Each scene shows the same named points in several views. A view is turned or mirrored, shifted and resized as a whole, has a little noise and may leave points out.

Scene 1
View 1
(199): [ -7 -27 -12   4  10   1  -2  11 -17]
(115): [ -2   4 -12   1  11   1  23  18 -15]
(103): [ -2  -1  -9 -13   7  -1   5  12 -14]
(43): [ -4  25 -10 -14   2  -1  11   9 -14]
(25): [-10   1 -12  -5   2   1  -7   4 -16]
(109): [-10   5 -11   5   3   0   4   6 -14]
(2): [ -7  -4 -19   3  12   4  10  17 -23]
(181): [ -3 -17  -4  -2   7  -3   2   8  -8]
(177): [  0  -3 -15  -6  13   1  16  20 -19]
(184): [ -4  -2  -7   1   6  -2  10   9 -10]
(64): [  0  14  -6 -14   8  -2  18  14 -10]
(95): [ -4  18 -17  -5   9   4  21  18 -18]
View 2
(25): [ -3  10  -4  -7  -7 -12  -4  -2   9]
(115): [ -5   3 -16  17 -13  10   7  -8 -11]
(181): [-10  -4   3  -8 -13  -4 -12 -17  -4]
(64): [  8   5 -17  11  10   9   6  -6 -10]
(2): [-15  11  -9   8 -22   0   9  -5  -5]
(177): [-15  15 -11  13 -17   5  16  -7 -12]
(109): [ -1   4 -16   4 -13  -6  -6   0   7]
(95): [  2  12 -24  20  -5   8  14   2  -5]
(199): [-24   3  11  -9 -25 -10  -7 -15  -3]
(43): [ 13  13 -23   9  11   4   7   3   2]
View 3
(103): [  7   9   5  19  11  17   1  18 -11]
(115): [ 6  5 -1 17 12  4  2 -8 -6]
(2): [  3  13  13  19  23   5  -5   0 -14]
(181): [ -2  10  -6  10  18   5  -7  28 -15]
(64): [13  0  3 19 -2 17  9  3 -3]
(95): [ 12   1  15  22   6  11   7 -11  -2]
(184): [ 2  3  3 12 13  3 -4 14 -9]
(109): [ 1 -1 18 10 11  1 -4 14 -8]
(43): [13 -5 22 19 -7 18  9  6  0]
(199): [ -5  21  -2  12  33   3 -14  25 -22]
(177): [  9  14   0  21  18  13   2   0 -12]
(25): [  1   5  19  15  13   9  -4  28 -13]
View 4
(177): [ 0  2 -2 14  1 -9 -2 -2  0]
(64): [ -4   7  -1   0  -3 -10  -3  -6  -7]
(184): [-2  2 -2  5  7 -2  3  2 -4]
(181): [ 5  2 -7  7 12  3  2 10 -4]
(2): [-5  0  0 18  6 -4  2 -3 -1]
(109): [-9  3  1  7  9  1  7 -3 -9]
(25): [ -3   6  -5  10  10   5   4  -3 -14]
(95): [-10   3   4   8  -3 -12   1 -11  -3]
(115): [ -6   0   2   7   1 -11   1  -1   2]
(103): [ 1  6 -5  8  4 -3 -2 -1 -9]
(199): [ 4 -2 -7 19 16  6  3 10 -1]
View 5
(64): [ 18   7  -2   8  -2  17 -21   4  -1]
(199): [-15   3  32 -23   2  -9 -17   5  11]
(95): [ 11  22 -12   5   5  12 -21  -1   7]
(2): [ -4  19   6 -11   8   0 -21   0  14]
(109): [-3  6  1 -4 -1  1 -2 -2  7]
(43): [ 22  10 -15   2  -1  14  -9   2  -5]
(184): [  1   4  10   0  -2   2 -16   2   9]
(25): [  1   2   7 -17  -3  -1   2   3  -1]
(103): [ 10   3  11 -12  -2   7 -16   7  -3]
(177): [  5  16   9  -6   4   7 -31   4   9]
(181): [ -4  -7  27 -11  -4  -3 -15   7   4]
View 6
(184): [-2 -5  7  7 11  5 -4 -7  5]
(64): [  1 -13  11   3  15  19  17  -3  -5]
(181): [  3   2  -1 -18  10  -4 -28  -5  18]
(103): [-10  -7   1   3  14  11  -1  -3   8]
(177): [ -7  -2   7 -18  19  15   6   5   5]
(43): [ -8 -11  18  18  16  17  22  -2  -8]
(199): [-13   7  -1 -15  15  -8 -27   1  23]
(25): [-15  -1  10  16  16  -5  -9  -4   9]
(95): [-7 -3 25 -4 22 18 20 10 -8]
(2): [-15   5  17 -14  23   4   0  11   9]
(115): [  1  -1  19 -16  17  12  11   5  -1]
(109): [-8  3 22 10 16 -4 -3  0  2]

In a view up to two points have been moved. Name them for each view, in the order of its rows, or write -.
view 1 => -
view 2 => (177)
view 3 => -
view 4 => -
view 5 => -
view 6 => (184), (181)
